Each scene shows the same named points in several views. A view is turned or mirrored, shifted and resized as a whole, has a little noise and may leave points out.

Scene 1
View 1
<245>: [ -8 -10   0  -5 -13   0   2 -10   1 -11  11 -10 -10 -16   0  -9 -13  -3
   8   3  -4]
<18>: [ -4  11   1   0  -1  -2   1 -14   2   9  -5   1  -1   4  -1 -14  10  -5
  -2   5   2]
<192>: [ -8   2  -2  -2 -10   1   2 -12  -1  -4   5  -6  -2  -8  -3 -12   0  -6
   3   5  -1]
<7>: [ -9  10   3   2  -9   7  14 -10 -26   7 -11  18  17  -5   8 -18  -4   5
   4  -6  -2]
<181>: [ -8  -2  -4  -5 -16  -1   4 -14   2  -7   7 -10 -13 -16  -5 -11 -16  -7
   7   3  -4]
<163>: [  6   9 -17  10 -13  -3  -8 -11 -16 -11  -4  -5  13 -16  11   1   7 -15
   6   7  14]
<76>: [ -1  14  -4  -4 -12  -6   6 -21   0   9 -12   4 -13   2  -1 -12 -12  -8
   0   3  -1]
<110>: [ -2  13  -7  -1  -9  -4   0 -17   0   4  -7  -2  -5  -1  -2 -10   1 -11
   0   7   4]
<45>: [ 0 -2  0  3 -5 -2 -4 -7 -6 -8  7 -4  4 -8 10 -3  7 -1  5  5  4]
<188>: [ -2   7   2  -2  -9  -3   4 -15  -7   2  -7   5  -3   2   6  -9  -8   1
   2   2  -2]
<205>: [ -9  -4   5  -4   4  -2   7 -11  11  16  -1   2  -9  -8   0 -21   7  -4
   2  -3  -1]
<78>: [ -2   6  -1   1 -13  -1   3 -13 -13  -7  -1   1   4  -2   7  -6  -7   1
   4   4  -1]
<114>: [ -1  13  -6  -1 -15  -3   4 -19  -8   0  -9   2  -4   0   1  -9 -11  -6
   2   4   1]
<6>: [ 12  -8 -13  -2 -21 -16 -14 -17  11 -23   9 -24 -27 -11   7  14 -22 -11
   8  14   4]
<156>: [ -3  17  -8   2 -14   0   3 -17 -10   0  -7   1   4   0  -2 -11  -1 -10
   1   6   3]
<5>: [ -2   0   2   0  -3  -3   1 -10  -1   1   0   1  -2  -3   7 -10   4   0
   3   3   1]
View 2
<110>: [-15  -2  -9  -9  -5 -10  -8   1  -9  10  -5  -8  -6  -4   5   3  -5  -2
  -5  -8  -9]
<192>: [ -6  11 -14  -1 -10  -7  -4   9  -5  18   7  -5  -7  -8   9   5  -3  -5
  -5 -13  -5]
<18>: [-19  -4 -11 -11 -11 -12  -1   8  -6  19   4  -1  -9   1   7   6  -5 -10
  -4  -4 -13]
<188>: [-11  -2  -8 -10 -12 -11 -14   5   2  19   0  -1 -13  -3  14 -10   6   4
 -15 -10  -8]
<156>: [-14  -8  -7  -7  -3 -13  -6   3  -6  11  -1  -9  -3  -8  10  -4   1  -2
 -12 -13  -2]
<181>: [ -1  26 -17   6 -10  -6 -13   2  -2  12   3  -9 -14 -15   7   4  -5   4
  -1 -14  -4]
<205>: [-24  10 -18  -4 -15 -16   0   8   1  21  11   2 -21   0   5  10 -10 -11
   5  -3 -23]
<7>: [-25 -14  -9  -3  -9 -24   0  12  12  23  16   3 -16  -9  18 -21  13  -5
 -24 -14  -5]
<245>: [  3  30 -20   4 -13  -3 -11   8  -3  18   8  -3 -15 -13   8   5  -2   2
  -3 -11  -1]
<6>: [ 16  41 -17 -11 -12  14 -29  -3 -23   7 -18  -2  -8 -11  -3   8  -2  19
   0   5  13]
<78>: [ -6   3 -11  -8 -10  -8 -10   9  -2  20   4   1 -10  -8  11  -9   8   2
 -17 -10   2]
<76>: [-18   0  -8  -9  -9 -13 -18  -5   0   9 -10  -8 -16  -3  10  -4  -4   4
  -4  -9 -17]
View 3
<156>: [  6   0   2  -2 -16  -1   3   0   6  -9 -11  -3   2   1   3   3   5  -4
   6   6  -1]
<114>: [  7   2   1  -2 -19  -4   6  -5   4 -13 -13  -3   1   0   3   8   2  -5
   4   2  -5]
<78>: [  6   0  -2  -2 -12  -9  13  -3   2  -9 -10  -2   6  -2   3   6  -2   1
   0  -1   0]
<188>: [  8   4  -1  -4 -19  -8  11  -7   5  -8 -12  -1   6   0   3  10   0  -2
  -2   2  -5]
<45>: [  7  -9  -6   3 -10 -10   7   5   0 -10  -5  -3   8   1  -1   3  -1   9
  -5  -6   7]
<181>: [  4  -4  -7   9 -15 -10  11  -4   2 -21  -4 -14 -10  -3  -4   4   4  -6
   0 -12  -7]
<163>: [  0 -10   3   0  -8   0   3  12  -3 -17 -13   0   6   2   8  -2  -5  12
  12  -1  10]
<7>: [  2  13   2  -7 -19   2  19  -7   3   6  -1   2  10   6   9  -2  -7   2
  -4   5  -6]
<76>: [  9   2   0   0 -27  -4   1  -8   7 -14 -13  -3  -4   3   1  13   4  -7
  -1   1 -11]
<6>: [  7 -20  -8  11  -9 -21   4   1  -2 -44 -23 -11  -8 -11  -6  20   2   3
   7 -19   2]
<5>: [  9  -5  -6   2 -17  -9   4   0   3  -7  -5  -2   5   4  -2   6   2   4
 -10  -4   1]
<110>: [  9  -6   0   1 -19  -4  -5   3   6 -12 -12  -4  -1   3  -1   7   8  -4
   3   3   0]
<245>: [  5  -6 -10  10 -11 -14  14  -2  -1 -19  -2 -13  -5  -4  -6   4   2  -1
  -5 -14  -3]
View 4
<188>: [ -1  10   2   5   2   3   5  -4 -11 -10   7   4   1   2   4   7   3  -1
   8   1   8]
<5>: [-2  9  0 10 -8 -8  0 -8 -1 -4  9  0  4  0  1  4  7  1  5  5  6]
<7>: [  1  16  11   0  16  -8   7   3  -8  -4  17  -1 -12   7  13  11   1  -5
  11   5  15]
<114>: [ -1   5   2   4  -2  11   7  -7 -10 -13  11   7  -1   0   3   3   5   0
   7   0  12]
<192>: [ -8   2   0   9 -10  -3   2 -11   0  -7   9   2  -5  -2   2  -3   4  -3
   0   6  11]
<245>: [-15   4   2  11 -17  -1   3 -12  -2  -8   0   4   1   3   6 -11  -2  -4
  -3  17   7]
<163>: [  9  -8  13   5 -11   6   2  -2   6  -6  18  -2  -8  -1   2  -9  -5  19
  11   0   7]
<6>: [ -7  -6  -1  13 -35  22   1 -16  -6 -17 -10   9  19   0  -4 -20  -5  15
   0  11  -4]
<181>: [-17   4   1  10 -16   5   5 -13  -4 -11   1   7  -2   3   7 -11   0  -7
  -4  18  11]
<18>: [  1   7  -5  10  -6  -6   0 -10  -1  -6  15   2  -1  -4  -2  10  15  -3
   5  -4  13]
<156>: [  0   1   3   4  -1   7   6  -6  -5 -11  16   5  -8  -3   2   3   5   1
   6  -4  13]
<45>: [ -1   3   5   9 -10  -9  -1  -6   3  -2   6  -4   0   0   0  -3  -1   8
   6   5   2]
<205>: [ -5  16  -7  14 -13 -12  -2 -12   2  -3  15   3   4   3   3   9  19 -10
   1  12  16]
<110>: [  0   2  -2   8  -9   7   3 -11  -3 -12  15   6  -1  -3  -1   3  11   0
   5  -2  14]

Which points are out of place in each view (at most two, in the order of its rows)? Write none if all are in place.
view 1 => <188>
view 2 => <18>
view 3 => <110>
view 4 => <181>
